The views of a scene show one set of named points, each view turned or mirrored, shifted and resized as a whole, with a little noise and some points left out.
In the rows, zero is written as 128.

Scene 1
View 1
Lumu: [129 147 106 105 185 128 158 165 143 131 110 207 128 124 158 145 153 132
 212 102  99  91 185 123  99 129 129 141 114 184 140  60 136 144 137  90
 141 110 141 119 107 126 140 136 221 127  90  69  73 185 170  90 157 114
  64 114 154 119 150 170 106 164 127 167]
neke: [108 131 174 124 170 158 121 170 132 129  45 159 154 150 198 131  69 155
  59  61 109 125 189 106 129 135 150 106 156 188 113 173  78 121 100  94
  96  86 117 138  46  78 156 129 173 125  89 157 121 123  88 154 118 151
  82 172 147  91 108  86  57  86 201 153]
liba: [122 169 148 108 223 146 112 192 206 150 115 203  95 126 128 143  79 143
 184 128  69 150 154  40  96 147 174 137 143 173 190 112 110 171 102 103
 109 131 131 157 109  89 112 150 200 114  76 107 112 153  97  87  91 108
  33 197 196  86 103 110 102 167 166 107]
laki: [115 147 112 114 155 144 170 148  94 125  59 181 129 151 173 141 163 132
 149  61 116  62 208 171 112 111 110 141 118 178  78  80  99 109 142  95
 128  93 127 112  83 117 180 122 206 134  94  84  76 166 179 132 177 136
  70  92 118 125 177 186 102 143 132 184]
kugor: [113 151 138 119 163 125 161 166 132 145 109 173 166 133 171 146 138 155
 159  68 112 104 168 133 138 133 156 126 104 196 102 131  92  99 127  91
 129  88 129 104  93 125 154 139 191 154 128 121  99 153 142 146 134 157
 130 110 143 124 124 116  39 111 123 144]
gemud: [108 135 140 125 169 143 136 158 124 128  73 179 120 151 166 139 117 137
 114  74 110  97 196 128 111 128 127 129 130 179 117 102  98 133 112  99
 117 100 128 121  85  83 152 124 192 134  89 113 103 136 141 135 156 132
  60 152 136  95 144 151  96 127 161 168]
Temo: [124 171 106 110 187 118 169 168 162 148 125 204 134 122 152 147 154 132
 232 104  90 100 162 117 113 134 144 147 108 186 128  78 125 122 142  89
 145 113 134 113 120 134 142 146 212 143 104  79  84 186 156 105 132 133
  90 101 164 131 142 146  81 157 108 131]
lorez: [126 183 130 104 219 139 129 188 220 150 122 207 117 116 125 143 101 142
 219 122  69 154 140  45 104 146 173 142 138 179 200 113 110 150 117  99
 117 131 126 150 114 102 105 153 200 118  89 109 109 167  95  83  83 118
  56 182 200  92 101 101  86 175 150  92]
toz: [147 145  93  96 174 172 160 136  97 113  19 200 130 143 176 134 155 110
 147  60 105  42 228 180  67  97  85 134 150 175  83  45 133 133 179  75
 133  96 125 128  58 120 200 116 227  73  40  58  52 201 194  90 187 109
   4 105 131 121 188 210 156 175 163 230]
rinok: [107 149 144 119 192 106 131 181 184 147 152 188 121 125 149 153 102 152
 188 125  91 146 147  73 127 158 175 135 114 179 165 110 115 144  90 114
 129 112 136 126 122  94 102 153 201 157 119 120 113 144 109 115 116 136
  96 168 180 104 108  98  55 126 142 110]
Dofuv: [125 154 144 114 182 135 145 181 169 146 106 182 156 126 169 146 107 156
 171  88  97 133 160  95 124 142 165 129 126 187 132 138 100 115 120  99
 125  92 124 130  87 115 135 151 188 127 110 122 110 165 110 119 109 147
 106 139 172 110 106  98  53 121 149 133]
Bif: [138 144 153 100 209 177  97 173 178 130  40 192 118 138 166 133  53 133
 101  97  78 130 189  80  88 132 150 116 182 176 164 127 106 168 117  84
 100 115 115 166  52  82 145 140 195  79  44 123 108 154  89  92  98 111
   4 215 181  81 109 104 115 148 215 148]
ritid: [111 135 147 122 157 146 156 155 105 126  64 172 151 157 193 142 123 145
 109  57 121  88 198 148 137 125 129 122 120 185  85 128  88 104 122 100
 118  85 127 115  75 103 166 125 184 143 101 122  97 142 146 154 159 150
 101 121 132 114 142 126  64 100 150 167]
fato: [108 130 132 121 147 134 153 147  91 124  72 166 133 156 184 145 146 141
 116  71 121  73 197 151 118 128 118 127 117 179  93  91 101 113 125 103
 127 100 125 106  80 105 164 120 205 150 102  96  94 149 166 143 183 142
  86 109 124 116 167 165  93 113 141 180]
sas: [143 177 135 109 187 185 170 178 159 147  42 180 160 130 172 136 122 138
 145  48  80 110 176 113 112 116 157 135 149 199 102 167  79  95 167  78
 111  93 116 142  59 126 174 141 168 101  83 128  98 190 109 130 101 142
  78 128 160 107 121 105  71 143 159 126]
View 2
laki: [152 144 129 119  91 143 149 134 125 111 147 169 140 130 134 138  97 153
  85 124 126 113 161 135 136 126 140 146  98 127 146 134 120 121 105 144
 138 144 126  92 126 108 101 145 116 139 121  85  89 161 111 135 126 126
 109 159 126 107 178  87 151 123 120 107]
lorez: [180 121  83  91 104 140 134 149 143  96  79 107 103 109 132 102 109 126
  90 125 127 138 128 124 133  94 122 158 175 124 134 125 108 125  75 134
 122 130 165 124 121 118 152 128 139 120 147 129 125 177 133 113 172 131
 133  85 118 158 143 126 120  93 131 129]
rinok: [178 133  99 111 103 138 143 154 141  99  99 116 102 106 150 113  96 107
  98 124 129 129 132 111 128 114 145 165 167 140 124 122 114 141  77 150
 129 126 152 118 133 119 144 130 133 126 118 109 129 178 129 121 173 129
 111  96 107 146 153 133 146  88 142 151]
kugor: [145 144 131 120 106 147 153 167 133  98 121 148 126 113 153 133 100 113
  94 119 134 136 152 121 125 130 146 165 132 129 128 121 114 137 107 145
 131 137 111 100 134 111 124 142 119 136 109  93 104 161 109 129 151 125
  91 126  96 127 161 115 166 109 133 140]
fato: [141 146 130 127  86 133 152 137 120 111 145 168 131 132 143 141  97 143
  90 110 129 107 169 127 140 136 149 149 102 128 126 133 124 135 103 144
 146 139 122  90 139 115  87 159 115 134 116  87  89 167 115 135 129 121
 108 164 126 107 168 107 140 127 125 118]
liba: [179 127  73  99  95 130 130 140 137 100  75 103  94 116 134 104 106 133
  97 119 127 130 130 122 138  95 128 156 170 130 127 130 113 135  74 138
 133 128 172 131 126 121 134 131 143 112 158 129 134 180 142 110 176 131
 140  93 125 153 139 129 105  97 131 135]
gemud: [153 146 110 127  84 125 144 137 130 106 120 141 117 130 143 136  97 143
 105 115 128 114 151 120 138 125 146 146 118 135 128 136 127 141  96 143
 147 130 139 107 137 113  97 150 126 129 129  98 116 168 126 126 153 125
 115 140 118 117 164 113 132 119 125 127]
neke: [122 152 102 142  95 108 150 170 127  99  95 120 113 132 144 142 105 127
 117  92 144 123 156 109 139 136 149 153 134 128 107 128 127 167 117 127
 153 117 111 115 163 108  89 158 133 117 138 115 113 167 124 120 177 119
 106 128  93 131 135 131 118 140 125 150]
Dofuv: [145 137 118 110 116 143 152 181 137  90  98 128 123 107 145 119 114 105
  92 112 135 149 152 119 126 115 133 167 152 121 126 109 109 144 108 134
 120 130 113 108 139 113 134 144 129 126 121 113 107 164 118 123 169 120
 102 107  97 146 138 124 149 111 131 139]
toz: [150 129 124 104  80 139 147 112 118 112 151 173 142 131 118 135 101 180
  71 118 124 102 175 145 149 118 115 135  87 114 151 138 126 109  99 129
 145 152 144  82 114 114  81 161 109 121 145  99  68 170 122 136 111 122
 140 184 158 105 165  86 115 138 107  72]
Temo: [175 122 123  94 107 164 147 143 135 100 127 146 128 102 137 109  99 122
  75 137 122 128 143 131 128 106 129 159 139 126 144 122 102 113  84 142
 119 148 143 100 111 113 143 132 123 137 116 101 104 165 114 133 141 128
 113 125 122 135 167 103 154  92 131 116]
sas: [126 134 110 101 106 140 148 172 125  97  96 132 136 120 127 131 118 142
  98 106 136 144 158 133 136 114 120 151 135 111 137 116 117 132 123 116
 126 132 106 102 131 101 111 146 131 131 144 118  97 155 115 117 162 124
 108 124 100 135 137 107 132 134 117 121]
Lumu: [182 127 119  95  96 153 142 126 136 107 133 153 123 109 140 115 101 142
  73 133 118 117 148 135 136 110 130 155 129 132 143 130 110 109  73 149
 126 147 155  99 110 120 130 138 120 127 119 100  99 173 120 133 130 125
 124 138 142 129 173 103 142  98 129 104]
View 3
kugor: [121 104  73 147 157 111 135 184 109 107  91 161 133 145 122  94 173  67
 170 174 174 141  79 163  92  72 113 106 111 118 150  95 169 204 169 145
 122 129 126 172 168 162 120 139 150 107 155 147 201 131  97 102 118  98
 164 146 130 124 155 153 187 169 152 121]
Bif: [125 114  82 189 103 125 114 141 189 115  72 170  78 130 133  82  85  24
 213 125 123 114  50 139 107 103  74 100 122  80  96 128 171 115 122 147
 110 120 138 143 166  77 127 105 177 122 130 109 162 118 101 101 139 107
 104  93  87 150 211 116 134 154 113 122]
ritid: [131 122  42 155 190 112 141 171 108 114  99 178 129 150 136 101 166  51
 172 190 152 139  70 163  98  80  89 122 103 116 160 110 199 154 167 160
  96 128 129 178 184 151 120 148 136  85 150 140 186 142  82  96 123 118
 162 119 136 137 184 146 149 150 142  85]
Dofuv: [128 104  93 155 114 119 120 168 138 115  77 152 112 139 132  82 139  53
 197 152 161 122  69 152  99  85 106  93 122  94 125  99 160 193 153 151
 135 116 127 151 153 125 118 119 183 126 142 137 190 125 109  97 119  92
 143 137 111 122 171 139 184 176 143 134]
sas: [153 116  80 125 131 166 131 133 139 119 102 151 102 136 157  74 150  29
 168 166 152 132  46 176  92  98 101 105 134 100 138 124 161 169 180 124
 131  97 136 177 162  99  91 137 164 131 127 118 191 136  96 100 128  86
 160 107 109 121 202 125 171 141 115 110]
laki: [ 84 127  39 109 192 103 140 172 109 110 131 152 123 137 121 127 197  51
 134 204 152 175  67 167  66 101  90 123  99 125 138 147 152 152 166 135
  95 148 161 191 205 160 111 136 102  85 165 154 182 117  98  86 122  99
 166 105 129 157 198 138 113 139 157  63]
neke: [178 124  54 209 152 130 132 153 143 115  74 196 104 154 158  71 110  34
 210 162 141  91  59 156 129  78  72 116 117  93 145  96 224 120 160 181
 100 114 113 163 165 103 130 151 174 100 126 109 180 154  71 102 130 123
 131 119 123 130 198 138 164 142 115 105]
Lumu: [ 48 102  82 109 123  76 110 181 147 110 102 132 106 117 100 121 170  56
 153 171 157 182  80 142  66 110 112  99 101 118 103 146 106 178 137 122
 117 145 171 165 191 144 116  99 126 107 172 160 182  92 122  84 120  79
 143 108 109 166 170 130 129 175 171 104]
gemud: [103 128  55 162 167  97 126 173 136 116 106 176  97 125 120 111 138  46
 180 172 140 143  72 143  95  85  79 124 100 102 128 134 185 129 141 161
  94 146 146 174 191 132 128 133 129  97 159 143 179 120  86  99 124 111
 136 104 127 147 191 134 130 142 152  87]
lorez: [100  98 132 142  46 108  87 170 185 119  72 125  64  97 108  85  88  45
 221 107 147 132  68 110  88  90 107  88 139  73  83 131 117 176 124 128
 152 124 156 139 140  98 117  96 187 160 143 134 199 108 121  97 124  63
 113 110  91 133 165 127 177 181 156 159]
liba: [ 96 107 114 158  55  94  80 173 200 125  76 146  52  93 107  82  73  39
 226 108 137 123  74  99  97  95  91  90 132  70  82 137 136 148 113 140
 135 129 149 137 145  84 132  98 187 146 148 126 199 107 123  99 124  73
 101 101  90 137 172 115 163 175 154 140]
View 4
liba: [105 138 109 128 135 142 134 102 152 138 143 153 128  93 122 124  81 105
 147 135 120 140 136  95  82 124 152 138 154 134 140 138 116 125  68 125
  92 109 124 114 104  82 131  99 114  89 128  92 136  95 138 116 129 126
 111  93 125 129 134 130 126 107 167 166]
Temo: [123 141 103 123 152 125 121 129 130 128 138 131 118 109 131 139 125 124
 130 142 101 126 151 113 120 131 126 142 153 125 130 146 114 144 123 131
 127  92 114  96 116 106 111 109 139  97 138 132 174 129  81 123 111 117
 143 117 125 116 128 151 116 100 141 144]
fato: [148 159 110 109 118 125 118 118 114 164 123 139 105 133 148 120 135 133
 147 127  87 127 148 111 161 132 102 136 169 112 139 125 134 166 135 109
 140  87 135  87 106 113 125 137 148 176 135 153 136 146  86 145 132 141
 163 118 138 112 114 134 137 119 168 134]
Dofuv: [119 151 125 123 137 130 111 114 110 142 134 120 120 130 128 125 106 127
 142 153 125 129 134  95 108 135 129 126 165 139 137 136 116 123 116 115
 118  97 130  91 107 111 120 125 130 108 122 120 170 116 117 128 142 128
 127  97 109 105 133 125 124 102 170 160]
Lumu: [127 136  91 119 151 126 132 122 140 139 135 145 112  98 133 139 121 117
 131 128  94 130 154 115 130 121 120 147 154 118 142 139 125 158 111 123
 129  89 110 104 114  99 117 113 139 116 138 133 151 132  76 126 104 124
 149 127 137 124 120 149 119 106 136 141]
rinok: [119 142  97 127 117 146 126 124 122 132 146 126 126 103 105 129  97 120
 139 157 119 129 129  92  92 135 139 130 159 135 138 146 116 119  90 117
 100 102 129  97 114 108 117 110 129  93 130 111 173 116 122 138 141 128
 105  81 120 115 137 142 117 102 161 154]
gemud: [129 158 110 111 112 138 131 112 125 158 128 148 118 120 139 114 113 126
 151 129  94 127 147  96 138 139 125 135 162 121 144 130 125 146 110 109
 116  97 134 101 106 111 124 119 133 159 134 132 130 122 111 143 142 141
 143  96 139 126 121 132 141 122 171 143]
sas: [111 155 155 109 149 107  97  98 116 161 133 132 127 150 164 116 121 124
 146 132 113 135 145 107 119 140 133 135 164 144 135 127 109 136 141 108
 131 101 134  90  92 107 128 119 128 121 127 118 151 106 114 117 138 126
 149 109 111 106 134 111 135 113 182 166]
laki: [141 155 113 111 132 117 124 124 122 155 130 143 109 126 156 121 141 133
 143 125  81 127 163 115 164 138 110 142 163 114 141 132 126 169 143 116
 139  84 129  88 105 120 120 120 149 161 140 152 145 136  69 139 123 133
 174 126 144 121 112 139 132 122 158 132]
toz: [144 146 118 105 153 102 129 100 151 166 115 171 105 117 175 127 140 120
 144  99  74 139 173 130 167 117 106 152 157 101 151 121 132 185 132 111
 161  90 113 110 103  88 137 127 150 175 140 148  99 135  65 120  96 137
 188 156 148 122 104 121 135 123 149 143]
kugor: [131 160 121 118 125 124 103 127 101 147 139 111 121 141 129 123 123 135
 140 154 112 122 135  99 131 144 118 129 167 130 133 140 111 134 136 118
 126  91 135  79 111 123 112 126 136 127 131 143 182 128  97 141 144 127
 144  97 119 102 130 139 122 104 166 146]
lorez: [ 97 131 112 128 149 134 127 105 149 131 146 150 131  96 124 132  90 104
 144 140 121 139 136 102  79 120 152 140 150 140 140 142 115 119  83 121
  97 106 120 112 103  86 123 102 116  69 128  89 158  95 128 110 119 120
 116  97 115 124 140 138 117  96 158 168]
Bif: [121 150 129 112 126 130 132  77 139 167 127 169 122 111 142 109  86 113
 165 121 121 139 132 100 102 122 142 130 158 133 151 118 130 133  78  98
 117 113 132 126  91  80 148 126 118 137 119  96  94  95 150 112 139 140
 124 107 122 119 131 100 141 114 182 178]
ritid: [133 164 120 114 102 137 115 120 100 164 132 124 118 136 135 109 118 138
 151 145 103 127 134  97 140 147 117 127 171 126 139 133 126 143 122 106
 120  95 148  86 104 120 117 126 137 162 127 141 147 130 114 150 157 141
 143  88 127 111 122 131 136 116 185 146]
View 5
laki: [161 160  80 127 112 109 132 163 120 121  91 120 118 124 114 156 126 134
  85  95 110 154 116  92 106  61 132 161 129 126 128 149 139 150 134  83
 106 123 116 145 121 105 143 185  57 154 140 112 154 116  82  99  57 132
 144 132 130 120 110 168 103 195 154 183]
Bif: [204 129 111  88 104  98 128 141 130 130 126  91 182  92 169  77 150 180
  69  93 146 132 159 108 126  72 137 123 110 134 126 138 101 163 146  84
  77 117 153 146 149 121 148 134 120  91 141 141 184 139  96 116  76 124
 190 126  94  81 123  97 116 171  99  96]
Dofuv: [155 136  94 132 105  83 123 153 114 121 106 113 146 138 171 124 138 168
 120  98 124 125 133 113 125  85 126 144 116 158 130 126 113 151 123  90
  97 111  97 116 165  99 147 127 128 142 122 101 178 143 103 127 108 144
 171 131 130  94 121 143 140 156 140 100]
lorez: [206 128 121 102 108  87 123 149 124 125  95 104 160 106 177  98 142 176
 132  86 142 159 140 128 138  92 142  99 119 139 137 163 123 148 137  82
  78 133 114 132 171  98 163 102 133 124 148 110 169 159 109 149 120 137
 151 145 159  83 110 122 152 138 126  44]
Lumu: [185 160  85 110 115 111 128 156 135 134  90 122 117 125 132 144 141 139
 121  92 128 172 130 121 131  77 145 126 120 121 128 171 151 147 144  82
  90 132 127 145 137 102 158 147  78 156 150 109 144 143  96 132  63 142
 124 139 162 103 109 160 131 161 142 142]
sas: [159 137  99 134  90  76 115 151 101 119 119 123 166 111 161 120 110 173
  89  93 112 135 141  88 111  58  95 151 130 152 138 135 113 151 135  81
  95 103  90 139 154 106 149 148 105 130 119 108 181 145  97 123  79 153
 187 129 127  92 130 143  97 180 151 101]
liba: [208 127 123  90 121  93 128 141 130 124 101  93 165  99 176  91 152 177
 116  87 157 156 141 131 140  93 145  99 115 137 127 158 112 149 139  84
  76 135 140 137 163 105 163 105 132 112 152 129 175 150 108 135 116 129
 158 144 147  85 113 108 152 145 120  52]
toz: [185 177  75  99  93 128 115 153 138 143 109 132 134  94  95 147 127 130
  59  89 118 179 142  96 115  38 133 141 133 104 131 168 152 160 154  70
  89 124 143 171 110 122 152 196  31 146 150 130 142 121  82 106   6 141
 142 131 124 108 122 152  74 208 134 198]
fato: [150 159  73 127 121 114 131 161 121 125 103 112 119 130 125 149 136 136
  79 105 112 130 122  95 110  66 140 167 119 132 120 135 129 156 137  84
 106 117 126 140 121 115 137 185  74 149 133 124 166 123  86  92  58 126
 156 123 109 118 113 160 111 197 145 192]
Temo: [168 159  87 120 110  96 123 157 123 125  90 125 120 131 143 154 135 144
 136  93 118 160 127 120 127  76 143 130 123 141 140 159 152 142 133  83
  96 129 100 136 150  94 158 139  95 163 139  95 151 149 102 143  87 149
 135 144 172 106 114 163 132 153 157 118]
rinok: [186 138 105 118 132  96 133 159 126 129  88 104 125 129 168 124 153 156
 140  94 138 149 126 132 133  97 153 117 109 146 130 155 127 146 128  87
  94 136 112 122 163  93 157 118 127 141 143 107 170 149 105 129 119 132
 141 138 153  98 102 138 162 143 139  88]
gemud: [172 143  95 116 130 107 132 166 119 118  98  97 136 113 145 126 143 148
  83  98 125 133 115 103 117  72 139 152 115 134 121 138 115 158 133  86
 104 131 134 139 133 106 138 163  89 126 144 127 178 119  95  92  86 114
 160 122 114 114 110 146 127 184 138 147]
neke: [153 122 101 124 120  84 135 151 103 119 126  95 162 123 179  97 141 179
  67 105 128  89 131  94 109  73 126 168 104 158 126 102  83 160 127  92
 106 108 124 117 153 111 129 147 125 108 118 131 202 125  94  86 105 117
 202 110  70  98 123 125 121 185 124 122]
ritid: [142 144  85 138 122  96 134 163 107 124 104 107 127 135 143 140 132 157
  86 106 107 111 114  90 106  70 131 175 114 151 128 120 110 155 126  91
 117 111 108 125 137 106 132 169  98 141 128 112 178 118  90  90  88 126
 169 119 101 118 115 160 116 190 150 160]

Which points are out of place in each view (at most two, in the order of its rows)? Write - if all are in place.
view 1: fato
view 2: Dofuv
view 3: Bif
view 4: ritid
view 5: rinok
